Each row is a point on a tangle of strands that fork, close into loops and nearly touch. The rows are in no order.
In the rows, 128 means zero.
Two points are linked if the straight distance between their rows is under 168. Some points are linked to none.
Q_162: [ 98 127 127 172 146  66  67 134 163 130 111 114  93  91 141 143 167 149
 183  69 108 128  81 113  52 116 116 160 140 136 127 150 133 157  64 101
 148 182 119 109 152 157  83 113  95  81 189  95 109  77  91 116 111 145
 114]
Q_786: [122 138 171  88 109 129 153 118 150  97 147 126 140 132 188  94 126 122
  84 167 170 135 148 128  80 158 159 132 142 141 173 163 153 105 111 149
 108 123 155 102 113 101 147 142 145 120 157 141 153 146  80 173 149  88
 156]
Q_531: [164 172 173 130  70  99  82 128 133 164  80 146  70 137 101 150 147 206
 138 128  96 111  94 148 114  52 172 101 134  87  90 168  82 171 115 112
 140 126 132 136 153 153 135 109 124 126 146  82 102 150 140 117 129  89
 219]
Q_11: [153 148 124 123 135 139 133 135 111 109 112 112 131 108 115 170 101 137
 124 102 114 146 128 120 140 143 121 125 103 127 129 147 139 123  88 107
 132 129 115 130 150 114 104  87 123 147 130 143 141 134 122 103 111 113
 128]
Q_756: [168 158 145 112 112 116 130  54 139 147 191 109 152 162 152 133 135  89
  95 117 135 119 113 142 159  78 113 170 110 144 117 153 126 135 220 147
 156 116  84 138 133 141 194 134 154 154 164 123  78 142 107 176 119 114
 161]
Q_903: [155  87  78 161 183 103 177 103 107  93 146  96  90  85 147 146 152  93
  90  97 115 156 149 153 147 169  72  81 123 124 164  91 146 116  85 108
 117 146 157 109 135 105  75 138 121 109 124 155 138  85  87 136 127 176
 113]
Q_777: [161 128  94 204 172 135 141 145 124 108 106 102  69 124 127  86 126 116
 148 139  87 165 147 154 135 139 136 100 149 110 134  65 119 192  85  63
 135 160 116 120 163 138 121 129 134 104 105  82 165 124 177  68 144 192
 105]
Q_800: [108 133 190  79 127 124 116 153 135 132  96 210 137 175  53 143 106 171
 151 153 175 134  91 150 142 161 192 120 170 133  95 174 128  77 126 134
  96  75 112 151 130 154 123 144 140 131 111 126 159 147 121  77 160 109
 135]
Q_84: [123 121  73 136 102 160 116  99 125 172 162 149 168 114 105 162 114  88
 135 142  92 108 153 150 152  67  98 106  91 121  84  75  65 118 223 113
 151 109 123 154 100 135 148 140 137 177  87 118  73 121 178 148 133 157
 116]
Q_859: [ 96 128 109 145 154 144 109 170 166 121 157 118 143 142 134 135 122  81
 203 116 119 118 103  54 105 130 139 120  87 156 139  74 128 184 140 127
 150 116 109 147 111 137 159 115 112 154 112 108 138 144 159 115 101 180
  61]
Q_169: [ 81 132 140 104 112 163 125 128 154 155 137 135 143 112 151 205  95 167
 187 115 125 156 108 129  97 128 114 131 101 123 129 134 128 136  89 125
 106 145 161 147 103 152  89  72 120 161 128 138 125 132 124 131 109  89
 148]
Q_49: [177 125 170 152 119 113 117 142 113 130  91 198  96 156  83 108 160 172
  93 133 147 115  98 151 151 105 163 105 169  93  95 158 114 133 146 126
 121 108 121 109 153 162 135 163 134 115 124  95 147 154 162  92 122 122
 162]
Q_101: [147 120  89 195 155 162 135 151 125 130 118 137  94 125 125 116 106 112
 141 125  88 147 157 137 141 138 126  98 125 104 131  69 114 171 115  71
 125 157 112 127 134 151 126 122 130 131  81  99 170 130 182  83 144 177
 115]
Q_850: [176 137 187 123 108 113 127 124 100 126 103 178 115 159  88  92 150 160
  80 165 172 130 102 136 161 107 171 121 158 120 128 185 120 105 156 147
 107  81 110 105 168 143 136 166 149 103 135 121 154 163 125  96 124  87
 167]
Q_914: [122 112 101 134 150 162 146 162 135 127 144 154 165 160 114  78 140 100
 128 167 131 122 151  96 160 128 129 117 131 140 131  58 117 132 173 138
 134 105 112 122 114 123 164 157 122 128 103 106 136 154 208 114 153 181
  67]
Q_535: [122 120  84 115 137 158 138 132  93 156 133 193 132 135  85 140  96 144
 117 145 125 128 165 157 164 127 124 117 133 112 118 104 106  75 148 121
  88 130 141 137 101 128 107 133  93 131  81 148 136 128 164 117 159 127
 134]
Q_464: [ 84 120 123 125 152 129 124 174 174 132 183 129 148 154 164  99 155  73
 178 154 124  98  87  40 117 124 144 133 127 141 130  71 143 177 161 171
 147 114 134 125 108 138 176 131 128 156 153 104 124 148 162 135  97 187
  63]
Q_307: [ 98  73  93 179 154 117 131 126 157 134 160 182 134 120 148 120 142  92
 117 101 131  86 116 102 163 151  83 115 157 109 132  81 159 135 170 133
 117 160 136 124  96 207 124 163 164 141 127 114 160  82 163 145 103 157
 103]
Q_542: [ 80 105 131 110 164 138 171 136 157  84 161 149 114 109 182 100 133 110
 128 134 139 131 109  94  99 178 139 107 162 139 157 105 156 131  68 161
 121 145 161 106 126 104 112 143 133 130 154 133 154 132 100 151 120 141
 107]
Q_741: [176 156 170 169 118  74  69 123 138 107 110  88  81 167 128 110 167 151
 129  93 145 103  65  97 112 101 165 157 149 144 118 179 110 193 104 132
 152 127 104 117 196 138 153 110 103 105 175 101 113 126 103 120 110 134
 152]
Q_975: [150 157 179 122 164  91  92 138 142  78 103  90 120 146 141 135 141 107
 137  89 160 112  76  72 143 165 161 169 132 153 134 198 162 167 101 158
 167 109  83 123 175 121 142 114 111 120 177 132 151 118  65  80  98 130
 106]
Q_45: [ 72  91  93 131 154 130 127 133 149 128 163 182 171 140 153 101 148  89
 134 136 141  72 104  76 163 152 105 119 152 113 122  87 151 124 190 168
 125 143 136 122  84 172 150 169 165 150 146 116 143 117 168 167 109 167
  74]
Q_722: [140 147 103 213 164  66  69 124 140 121 107  81  69  90 138 138 180 144
 151  71  92 117 116 138  99 110 111 125 156 134 129 120 111 160  77  69
 135 186 131 103 175 142  91 133  90  84 154  77 118  68 115 117 133 164
 107]
Q_703: [150 107 117 205 190 107 130 138 123  96  89 139  66 128 144  90 143 111
 122 126 120 135 117 170 151 170 138  85 173  91 131  78 134 199  74 102
 135 177 139 103 166 168 117 158 139 104 138  78 172  90 166  81 137 186
 114]
Q_85: [ 81 125 133 132 155 137 106 181 168 112 150 137 126 134 144 145 110  99
 199 110 115 128  83  71  90 142 144 128 111 141 136 113 146 169 104 128
 137 144  97 137 126 155 136  96 109 138 139 120 139 131 136 106  95 144
  94]
Q_240: [ 82 125 106 169 122 141 110 155 145 187 124 109  78  72 161 201 142 157
 192  95  68 149 130 148  78 112  67 131 125 105 107 116  95 154  78  68
 135 170 158 136 126 151  59  60 122 138 118  78 103  91 121 128 102 115
 137]
Q_710: [107  76 120 121 165 173 174 138  84 131 111 186 111 137 128 110 112 144
  93 166 166 149 153 183 153 173 126 131 164  98 158 114 125  90  70 151
  92 171 180  93 112 119  93 152 112 116 109 135 164 136 158 133 154 124
 143]
Q_441: [127 124  91 108  99 166 186 122  87 141 130  99 122 128 158  88 123 152
  62 159 112 173 194 190 106 134 106 138 160  98 140 118 117  86 120 129
 107 146 157 115 102  64 120 140 122 111  99 159 105 140 125 187 146  96
 136]
Q_386: [110 124 160 120 106 150 142 130 165 158 180 171 146 176 124  83 171 122
 116 191 134 107 119 123 126  61 152 136 146 123 115  70 126 109 183 150
 130  91 113 115 122 123 177 159 125 144 131 109 105 184 194 114 145 132
 139]
Q_122: [ 96 120 131  88 118 104 124 112 137 124 140 185 183 127 116 177  92 114
 120 113 183  84 123 117 129 163 119 131 109 144 133 146 139  85 175 149
  83 134 145 143  83 170 120 144 136 154 144 182 154  93  86 175 141 104
 143]
Q_646: [114 125 218 107 127 158 165 142 144 113 109 152 112 144 156 116 139 173
 120 176 168 157  98 129 103 147 188 106 165 120 155 156 144 133  55 170
 114 112 165  90 145 124 121 153 156 118 171  99 164 160 123 103 132  88
 173]
Q_992: [167 134 132 143 123 128 140 142  66 108   6  61 131 117  74 164 105 171
 121  97  97 146 127 166 181 179 106 123 118 120 105 148 134 121  25 129
 147 136 160 124 138 137  90 119 120  73 156 112 115  98 117  72 159 114
 111]
Q_503: [ 80 117 162 100 162 119 127 155 128  82  88 147 161 119 135 154 106 116
 140  98 156 107  78  93 151 212 140 134 120 125 137 160 176 100  61 162
 132 139 119 116 144 168 103 119 138 139 179 143 166  99  88  99 128 118
 112]
Q_510: [157 129 142 154 143 103  98 140  98  79  21  74 126 112  83 156 123 140
 115  63 113 125 102 152 171 193 114 117 111 130 128 134 159 119  24 134
 154 143 129 121 161 158 107 132 105  85 169 112 122  80 102  79 151 138
 100]
Q_426: [ 82 127 132  94  99 118 134 134 139 101 127 140 192 135 189  92 135  87
  61 146 175 111 133 147  86 166 122 144 126 136 135 137 150  88 175 181
 137 127 125 105  78 114 165 190 140 122 145 172 131  92  84 217 144 121
 125]
Q_851: [159 118  78 120 161 134 182 107  81  94 136  74 109 108 109  86 115 120
 101 130 100 172 182 114 147 158  93 106 116 140 150 107 130 132  87 113
 141 127 124 141 129  63 101 137 128  94  87 160 144 131 128 105 142 150
  81]
Q_59: [ 99 112  96 107 140 160 159 160 132 134 126 141 207 150 128  76 153 117
 141 196 151  96 154 137 101 108 114 129 109 130 105  74  95 123 207 168
 161  83 102 108 118 113 167 156 120 140 100 132  92 130 199 152 160 195
  88]
Q_151: [113  97  60 127 135 156 148 117 110 151 139 149 201 134 114 118 139 112
 132 166 139 104 157 163 134  89  99 117  90 129  87  89  71 110 224 150
 154 103  95 131 113 129 154 158 130 151  91 123  71 109 198 167 149 191
  88]
Q_363: [129 166 166 129  76 136 100 130 137 149  65  73 104 122 138 179 147 199
 193 104  92 166  97 146 101  98 134 141 117 100 100 166 105 147  65 100
 150 143 155 135 146 122  91  61 112 119 183  75  83 128  90 116 113  71
 144]
Q_381: [155 151 184 112  76 113 101 150 164 170 114 170  79 158  71 141 138 180
 166 149 119 114  91 139 128  62 187 104 145  97  92 148 103 155 152  92
 124  98 113 153 143 151 144 113 131 134  96 105 111 197 158  68 134 114
 189]
Q_625: [138 185 165 123  87 101  76 102 149 150 134  77  97 123 157 199 134 155
 191 113 129 176 106 127  86  95 126 148 106 124 125 201 121 145  98 115
 146 131 149 123 138 110 102  61 113 120 201  94 118 138  45 136 104  79
 176]
Q_888: [144 138 122 137 125 162 135 154 101 138  63 123 125 113  96 172  84 177
 172 113  85 144 137 156 151 155 131 111 108 106 103 138 114 125  71  91
 137 143 130 150 143 153  96  87 113 120 108 120 125 133 167  66 144 117
 140]
Q_776: [ 71 114 187 104 110 148 144 128 133 146  77 182 164 133 124 176  87 181
 178 136 154 136  81 145 130 183 162 126 135 118 117 171 138  79  70 144
  94 122 167 144 111 176 107 113 124 144 146 130 140 137 118  77 145 101
 154]
Q_234: [179 149 138  87  81 108 139  98  62 137  99 114 127 112  95 119  97 152
  60 140 143 135 173 158 173 111 125 146 120 110 139 183 124  56 161 115
 106 111 117 121 140 103 123 126 139 106 127 170 146 131  99 148 132  60
 158]
Q_409: [127 134 205  81 127 142 178 138 150 105 127 116 119 139 158  84 141 155
 115 184 158 156 141 104  93 155 187 133 155 152 174 157 156 126  54 159
 118 102 151  96 138  86 117 141 154 103 147 128 151 163 106 113 143  87
 142]
Q_505: [203 176 161 153  77 104  82 123 129 136 106 104  78 153 109 139 147 159
 123 127 113 119  95 115 128  64 166 132 133 118  96 171 107 174 130 116
 151 117 111 134 177 131 150 101 120 122 154 107 117 157 118 119 115  95
 200]
Q_631: [ 93  71  90 161 179 162 149 147 107 154 115 210 112 135 132 135 102 118
 130 153 134 142 139 177 160 163 121 116 147 107 131  75 118 123  90 120
  95 189 176 108  91 170 100 153 119 127  97 117 180 105 189  89 162 158
 149]
Q_249: [117 114 113 114 111 135 176 107 114 113 136 125 134 119 182  71 143 116
  34 145 146 164 159 199  90 160 105 126 166 114 145 118 144  81 120 145
 120 142 131 102 101  87 135 181 115 101 122 160 104 115 101 206 150 120
 140]
Q_119: [167 126  83 121 141 130 135 123  59 124 113 130 152 142  68  96 104 127
 109 114 131 139 174 116 233 140 108 141 113 136 135 138 121 106 189 108
 112 106  87 157 138 121 131 143 135  88  70 153 148 143 165  80 149 151
  67]
Q_500: [134 127  73  89 127 150 133 133  67 139 117 160 155 138  60 107  91 148
 111 148 139 127 186 148 184 136 126 146 129 131 129 135 101  65 157 135
  84 109 117 147 124 113 115 151  93  97  76 169 141 129 139 114 164 119
 106]
Q_91: [105  97  88 161 148  99 147  73 168 113 214 103 130 116 185  99 178  72
 124 107 119 126  82 104  94  96  97 134 160 159 135  93 149 141 161 155
 144 138 111 142 128 136 141 161 139 146 147 122  83 106 102 185  74 157
 122]
Q_9: [126 105  71 189 190 104 128 116 133  97 154  86 100  90 150 157 154  79
 144  80 119 156 128 112 117 151  80  93 107 137 154  86 142 142 110  94
 130 144 127 125 140 127  93 130 120 121  98 125 140  86  97 131 103 186
 100]
Q_979: [145  90  97 168 123 100  98 112 135 140 166 120 132  95 125 175 145  79
  98  66 125 105 110 127 139 118  56 125 106 131 129 116 151 138 183 118
 123 152 119 135 131 184 121 123 155 161 125 144 122  72 112 173  84 127
 134]
Q_529: [130 163 167  59 112 135 128 151 128 109 106  78 183 144 133  76  99 117
  98 168 149 128 195 105  96 143 164 180 107 182 169 169 139 127 129 149
 139  84 128 121  90  50 149 147 134 100 106 190 144 155 103 145 165  98
 107]
Q_458: [134 166 144 113  82 143 149 100 171 152 200  74 101 154 171 131 149 128
 159 181 101 167 139 108  65  62 157 133 126 148 148 122 139 140 123 125
 132  97 159 129 125  63 143  88 131 128 147 116  77 190  93 144 111 109
 181]
Q_429: [ 79 106  94  98 166 128 150 156 146  79 144 115 162 129 167  74 148  69
 149 154 139 101 131  66  87 168 130  98 110 150 139  82 144 149 118 193
 145 122 136 122 100  77 143 167 128 148 125 140 137 113 115 174 138 192
  58]
Q_974: [183 104  68 153 166 114 194  84  86  91 138  80  66  98 126  84 147 108
  72 129 101 174 170 156 161 146  94  90 155 118 158 100 139 121  97 107
 139 134 134 117 149  68  89 145 124  90 108 139 134 121 115 103 126 171
 115]
Q_205: [ 67 122 124 104 149 131 134 143 173 102 174 128 130 119 164 140 127 108
 180 115 136 145  88  74  67 142 135 125 114 165 165 129 157 149  91 160
 130 139 138 124 108 108 116 112 124 136 154 141 138 138  83 157  92 127
 113]
Q_547: [117 143 147 146 142 135  83 172 149 129 103  83  94 113 118 131 136 170
 213 107  84 136  90 121  71 117 160 137 116 126 127 137 120 172  63  78
 154 143  96 131 172 136 123  75 100 103 142  85  87 148 141  77 119 144
 118]
Q_402: [ 91 114 159 119 103 149 144 115 132 173 102 124 159 109 151 218  97 181
 169 111 139 150 111 149 129 155  88 136 112 106 113 143 128 108  75 127
  86 153 198 137 109 175  69  82 116 169 141 138 128  97  93 134 118  68
 157]
Q_936: [165 153 111 202 141  82  60 128 113 133  94  94  69  93 106 136 162 159
 138  75  77  84 128 146 119  79 129 122 128 115 106 121  87 174 100  63
 135 181 116 120 193 152 128 108 111 115 148  60 109  82 142 121 129 131
 133]
Q_602: [143 145 171 150 144  81  74 143 138  80  78 101 104 146 128 118 162 144
 136  85 142 107  58  97 113 143 174 149 143 138 125 170 144 170  67 143
 157 134 102 118 187 142 135 130 101 102 190 103 125 104  89  93 114 135
 118]
Q_636: [107 163 107  58 105 163 143 156  99 137  86 136 197 138 125 102  80 187
 124 176 154 129 201 146 128 149 153 179 114 144 138 162  97  88 124 158
  87  91 164 158 101  93 120 154  89  66  79 197 144 145 121 138 171  93
 110]
Q_615: [117 122 137 138  98 129 110 114 158 147 162 201 127 131 122 134 123 124
 116 127 132 111 102 127 132  93 128 114 144 118 104 121 129 116 184 114
 105 129 129 133 107 167 138 121 127 165 118 121 146 158 157 130 118 120
 160]
Q_416: [175 128 137 156 128 115 116 149 108 129  77 173 112 135  72 127 136 165
 121 113 120 108 119 159 168 127 155  93 148  98  93 155 111 137 130  87
 120 133 106 127 154 178 119 132 122 131 119 101 149 132 171  82 133 140
 134]
Q_330: [184 151 150 108 112 126 153 113 116 122 164  65 129 137 109  61 142 107
  94 160 108 149 154  90 140  90 136 162 143 169 130 133 153 144 151 133
 151  89 105 139 151  53 159 129 146 112 110 153 103 182 138  94 130 112
 133]
Q_633: [151 176 161 111 108 137 100 120 156 139 147  85 103 134 132 178 107 133
 172 127 130 163 113 105  91  99 146 151  98 141 147 184 138 151 113 124
 142 108 124 131 144 104 127  71 115 136 162 134 127 163  70 122 100  98
 171]
Q_290: [ 94 151 173  95  77 138 131 116 183 158 199 150 144 178 144 101 155 124
 131 203 139 103 117 116  80  61 159 131 126 136 118  75 136 133 181 166
 137 101 132 110 104 123 186 135 120 148 145 119 101 187 165 128 143 125
 169]
Q_423: [115  97 118 182 157 123 122 148 139 156 126 217 106 146 103 104 143 132
 139 125 133 104 129 165 182 148 136 105 178  98 101 102 121 124 177  88
  85 147 123 130 112 199 143 154 138 133  89  78 161 126 201  93 140 180
 113]
Q_704: [ 89 109 114 208 192 105 107 161 151 117 107 141  97 112 152 101 118 113
 177 117 113 106 123 146 134 166 124 103 146  94 138  75 137 190 103  85
 117 199 119 108 150 217 126 144 151 123 125  79 176  78 162  91 132 187
 111]
Q_359: [127 123 119 107 152 120 109 110 138 105 141 125 181 146 115 153 112  72
 138  84 155  85 117  83 168 156 124 156  74 157 148 159 142 144 204 161
 137 108 105 147 106 120 169 135 139 162 138 156 130 127  89 168 106 148
  79]
Q_18: [106 127 125  89 163 114 147 140 160  79 155  79 155 135 169  82 155  69
 148 143 130 104 133  64  77 154 152 131 110 187 155 112 154 156 129 183
 151 100 121 129 110  55 153 157 119 148 133 148 110 138  71 155 117 177
  68]
Q_58: [148 154 121 172 150 119  76 163 125 130  92  80  75 103 102 120 139 175
 193  99  70 101 119 136  93  86 153 122 119 113 121 122  86 179  79  59
 151 151  97 132 192 140 129  85 117 111 131  63  95 126 161  82 134 144
 120]
Q_963: [107  96 136 133 123 152 141 121 140 142 156 201 126 139 120  82 151 129
  95 156 138 126 119 154 147  94 129 113 169 113 114  95 129  90 165 134
 105 133 131 101 116 150 149 154 121 151 118 111 140 152 188 137 139 136
 151]
Q_354: [ 95 132 164  88 127  87 105 125 149 126 129 205 161 140  94 178  94 123
 147 112 178  99  92 113 160 165 141 131 140 140 108 171 142  95 155 135
  88 121 119 152 103 186 110 120 141 154 153 148 160 109  88 116 126 114
 128]
Q_546: [161 129  80 103 160 133 141 111  85  80 140  56 158 116 105  91 115  94
 116 118 117 135 179  82 139 136 103 123  88 178 143 112 127 141 137 143
 156 103  98 165 115  50 136 140 132 112  72 172 124 139 127 119 145 158
  58]
Q_135: [190 108  94 136 147 115 148 123  55 114 105 110 116 111  94 142 113 113
  63  93 142 131 167 137 195 162  78 115 103 113 134 126 136  96 120 114
 112 135 113 110 146 126  98 133 123 115 113 167 160  86 121 118 137 137
 102]
Q_942: [ 98 121 119  89 117 112 106 102 136 118 139 151 194 125 103 178  98  85
 135  96 168  82 126 114 137 151 124 138  77 156 136 151 139 121 202 150
 107 132 124 147  89 142 138 137 135 164 141 188 136 110  85 190 119 121
 116]
Q_725: [167 136 122 115 102 110 114  57 136 157 183 140 158 139 128 166 129  91
  99 100 118 116 118 154 180  74  94 158 100 125 103 149 120 117 239 118
 136 116  96 147 119 157 169 134 156 168 141 126  75 134 125 172 109 117
 150]
Q_453: [125 124 125 136 142  88 155  53 161 110 212  81 140 140 195  94 172  71
 112 121 134 126  82 115 100  94 113 164 143 172 132 120 136 145 170 154
 151 118  97 140 133 115 169 159 130 141 155 134  72 111  83 186  90 151
 142]
Q_260: [115 143 135  76 123 135 144 148 144 102 122  81 188 149 137  80 122  88
 123 160 142  99 169  94  67 147 146 145  93 179 146 127 134 146 155 183
 157  76 112 127  97  48 158 150 130 134 120 179 119 140 105 157 148 145
  96]
Q_648: [138 116 111 149 156 161 139 156 128 116 135 158 130 150 117  98 114 106
 135 134 118 133 139 103 165 146 136 103 128 132 135  80 126 146 131 109
 135 131 110 126 127 133 142 137 116 130  95 111 159 146 189  89 145 168
  85]
Q_883: [128 108  86 165 119 147 133 129 108 176 145 131  86  84 127 193 118 115
 112 112  72 138 160 152 138 118  76  99 118  96 108  97 109 119 122  93
 119 157 171 134 113 135  87  87 134 168 103 118 117  94 143 151 113 111
 164]
Q_857: [122 138 175 100  94 124 135 113 113 150  54 128 175 125 120 202  86 188
 152 123 153 145 110 156 156 171 135 134 100 114 111 174 129  79  77 129
  94 114 164 139 127 160  91  98 122 141 161 134 126 121  94  96 134  66
 155]
Q_730: [ 97 145 117  79 100 165 147 151 120 125  98 152 187 139 163 108 100 161
  90 173 173 133 192 154  92 168 149 159 120 129 143 144 106  81 123 164
  94 112 158 117  83  88 129 154  99  92  92 187 151 138 119 173 170  99
 126]
Q_197: [205 124 117 182 135  99 118 125  92 101  89 119  96 110 105 129 146 130
  79  88 124 122 132 147 185 141 108 112 135 107 116 132 133 145 115 106
 139 145 109 114 165 143 118 130 127 113 134 116 159 100 148  96 119 149
 109]
Q_617: [ 97 125 149 107  86 130 148 102 143 120 157 145 147 120 196  97 134 129
  56 163 163 142 145 166  69 143 120 120 152 123 143 138 155  80 145 144
 107 146 154  99  87 121 159 159 142 123 151 148 137 126 103 216 151  89
 178]
Q_327: [189 137 104 104 124 129 164 123  41 135  95  98 122  99  92 147  79 137
  66 113 131 130 182 137 183 146  87 137  93 114 137 163 126  66 119 125
 109 128 118 134 138  95  87 121 123 100 116 192 138 107 113 141 136  82
 123]
Q_396: [138 145 173  94  95 155 137 149 121 171 103 171 111 152  74 148 106 203
 161 177 120 153 125 141 141  99 188 108 148 115 106 157 118 113 112 115
 120  96 140 149 130 118 114 123 137 119  90 132 137 186 167  66 145  92
 172]
Q_543: [ 66  91  82 126 138 141 139 147 150 116 150 149 192 131 152  95 141  88
 159 149 144  73 109  75  97 132 120 106 111 140 113  79 130 144 185 188
 148 126 140 124  97 136 163 150 146 163 141 126 134 111 165 174 118 184
  74]
Q_204: [184 130 127 106 141 116 135 107  74 105 127 102 152 135  93  84 127 117
  75 116 146 124 163 108 214 126 118 159 119 148 144 157 140 111 182 132
 139  97  82 141 146  91 151 141 146 102  98 164 140 159 147 102 131 125
  77]
Q_877: [ 86 119 214 104 123 152 156 146 137 122  86 173 139 145 139 144 116 184
 146 159 165 141  85 135 121 165 183 112 149 117 137 165 144 103  60 159
 109 116 157 109 130 158 113 137 142 128 159 117 156 146 127  91 140  90
 168]
Q_304: [129 105  97 144 102 111  85  96 141 158 167 141 153 113  98 201 125  73
 137  68 123  94 119 135 164 108  82 142  76 137 113 129 114 141 223 116
 127 130 120 162 103 179 141 126 156 177 109 142  95  99 121 174  89 140
 123]
Q_502: [ 70 110 127 174 158 125 109 175 162 141 125 185 106 125 133 109 125 144
 187 126 104  78 112 126 138 141 150 108 164  97 113  90 122 172 145  84
 111 168 112 133 118 220 152 133 137 139 102  75 163 124 194  85 129 175
 108]
Q_25: [119 152 140 107 120 133 142 127 178 118 187  92 109 139 164 135 138 118
 166 143 121 160 115  88  66 105 150 138 115 168 168 139 141 147 106 135
 114 110 142 121 122  74 126  93 120 136 149 133 108 170  77 143 101 116
 143]
Q_132: [ 92 150 107  90  84 136 123 139 121 124 101 139 200 153 153  91 122 120
  66 167 167 126 170 181 100 140 133 157 117 133 125 145 111  77 188 170
 124  89 114 113  92 109 164 174 108  98 103 187 123 104 109 187 152 119
 130]
Q_14: [143 110  87 197 149  85  91 122 141 120 154 101 102  93 141 166 154  93
 128  55 118 124 118 110 117 128  74 127 123 122 128 119 142 154 142  92
 137 149 114 129 152 159 111 111 128 133 127 120 126  73 104 140  86 153
 112]
Q_26: [143 140 161 150 149  86  87 140 112  68  50 105 129 125 108 138 147 137
 106  65 134 105  66 128 154 179 147 123 139 131 130 158 155 146  47 154
 158 141 116 111 179 154 129 152 116  93 189 107 137  82  94  92 128 130
 100]
Q_350: [118 112 108 190 149  82  64 149 168 135 143 122  94  93 143 146 151 108
 170  54 127 104 101 101  79 124  79 152 125 132 129 127 139 171 129  97
 140 169 104 125 151 184  93 110 125 120 146 108 134  79 107 132  84 137
 114]
Q_455: [131 168 141  78  62 158 145  93 151 160 173  80 129 139 178 148 125 151
 140 175 118 157 173 143  75  78 146 117 119 127 145 123 121 114 146 115
 141 106 169 133  90  66 162  92 152 140 138 127  94 181 106 187 132  76
 183]
Q_956: [106 142 149 117  72 147 103 108 174 163 201 155 116 141 140 153 120 123
 151 152 119 134 109 112  87  48 136 125 113 124 120  96 120 146 167 136
 131 117 146 136  96 141 157  98 126 169 132 122 112 183 147 126 118 109
 184]
Q_928: [ 90 134 120 151 116 137 117 134 164 152 144 115 105  92 154 186 142 153
 176  96 109 169 103 131  78 117  86 135 128 124 128 138 129 142  79 106
 120 160 157 131 116 143  64  63 115 137 141  99 119 114  95 144  84 105
 146]
Q_225: [114  92  67 140 156 167 140 133  89 183 126 203  96 141  87 140  96 150
 134 167 119 147 168 191 179 127 125 119 150  99 112  91  93  87 124 113
  78 148 166 136  94 136 101 142  92 124  61 124 154 113 185  96 168 148
 154]
Q_454: [104  86 131 116 172 158 171 140 106 104 130 180 100 126 148  81 124 112
  90 150 165 137 137 142 135 185 130 116 168 110 159 110 153 113  72 157
 120 170 155  91 129 113 106 158 126 121 133 136 172 124 137 143 145 138
 118]
Q_692: [117 124 145  77 144 150 138 152 114  99 119 157 169 149 109  60 119 125
  96 167 168 114 164 105 163 154 164 150 141 143 159 139 131 104 136 161
 117 103 108 111 133  96 142 169 125 110 106 163 161 151 143 122 163 119
  82]
Q_35: [169 157 197  83 133 115 147 129 116 105 138  63 137 128 113  53 120 116
  85 159 143 138 165  88 133 119 163 169 131 182 163 181 157 139 110 146
 133  85 114 129 140  52 138 137 157  89 118 172 145 167 110  89 144  89
 126]
Q_121: [157 144 154 114 105 162 146 156  97 145  55 125 121 123  76 152  98 203
 163 145  87 153 122 147 146 121 159 109 132 103  98 155 111 132  77  98
 148 118 139 152 139 128 100  96 134 111 110 117 121 163 176  63 133  98
 159]
Q_743: [164 146 141 124 148 110 147  55 147 128 192  76 141 169 174 109 156  79
  90 116 144 123 104 107 141 103 120 185 125 166 124 144 143 142 185 162
 158 100  85 143 141 113 194 141 137 150 156 128  82 134  99 170 106 143
 135]
Q_773: [107 134  92 199 125 124  98 168 128 185 127 111  58  63 136 198 135 125
 153  95  56 129 159 153 108 113  67 112 122 101 103  98  89 155 122  58
 140 172 152 135 142 158  83  79 131 147 105  84 109  77 129 142 110 132
 153]
Q_627: [124 149 166 125 113 144  88 159 141 130  73  55 109 131 119 142 137 187
 215 104  90 159  84 117  72 121 161 153 114 127 129 161 131 160  49 105
 162 129 125 132 164 112 111  64 107 101 160  90  74 160 108  74 128 116
 121]
Q_171: [130 133  80 118  95 173 136 103 106 168 160 125 136 108 120 151 110 106
 115 157  72 131 168 149 121  48 112 108 107 117  97  68  75 101 182 116
 175 116 119 149 111  87 145 118 140 177  92 133  58 138 169 173 133 116
 141]
Q_920: [162 136 117 127 150 119 123 117 131  96 144 101 130 127 126 146 120  92
 117  91 137 128 113  90 129 136 117 150  99 157 150 142 154 134 144 132
 133 115  98 139 147  99 139 111 125 152 123 155 132 136  98 130  95 124
 108]
Q_836: [126 146 191  80  93  87  90 118 153 150 118 205 117 161  69 182 100 165
 158 137 182 131  84 158 140 137 169 117 154 125  89 187 121  93 141 119
  93  88 126 164 118 168 125 111 140 150 128 120 154 140 103  97 151 106
 170]
Q_482: [129 149 104  98  76 172 158  92 115 157 157 105 115 119 140 128 114 138
 105 166  79 151 182 148 104  50 122 119 129 112 110  98 102  91 158 117
 159 116 136 147 104  63 154 105 145 158 118 142  73 156 153 178 137  84
 169]
Q_939: [192 154 162  98  81 104 124 100  83 138 108 137 122 143  82  99 126 154
  71 162 157 135 150 150 176  93 150 136 137 114 130 195 124  77 173 134
 107  89 110 114 155 117 139 141 154 107 136 147 153 158 105 116 128  70
 178]
Q_361: [146 106  85 137 120 171 180 113  85 155 144 122  96 110 136 133 120 136
  80 138  93 158 177 161 130 119  90 113 136  91 124  93 115  90 119 124
 114 159 167 118 109  85 106 108 124 142 108 134 108 121 139 167 136 103
 154]
Q_763: [114  81  87 186 168 107 135 102 161 115 192 123 114 109 188  92 170  63
 116  93 129 108  92  87 135 146  83 120 164 124 142  78 162 142 154 142
 137 150 126 129 130 171 139 156 156 131 138 104 128  82 130 165  78 170
  89]
Q_281: [165 138 118  88 134 130 141 110  82 106 130  67 165 131 119  58 121 102
  73 133 126 132 180 123 149 107 106 156 121 162 143 134 138 117 172 148
 147  98  83 148 118  61 157 157 140 101  89 172 104 149 133 138 140 122
  88]
Q_427: [115 112 114 114  76 124 125  88 118 173 157 129 133  81 140 199 108 121
 102 117 118 120 153 152 114 103  73 117  95 117 118 116 117  94 166 124
 113 152 175 147  89 131 119 112 148 182 121 167  92  99 107 223 119  80
 183]

How many points has the smallest loop of links through each point below? Write 0 if it is on no loop.
Q_85 -> 21
Q_776 -> 16
Q_386 -> 5
Q_49 -> 8

A piece is all that can be reached along the links. How many separate loops has the piece of each point below (a circle has one, a figure eight two, a Y none), and how many tips (points with one link)?
Q_500 -> loops 3, tips 1
Q_636 -> loops 1, tips 1
Q_135 -> loops 1, tips 0
Q_386 -> loops 1, tips 0
Q_11 -> loops 0, tips 3

A tip is a point with one link. Name the tips that can be reached along the links from each point below, in the order of the rows.
Q_11 -> Q_800, Q_975, Q_992
Q_502 -> Q_423
Q_928 -> Q_636
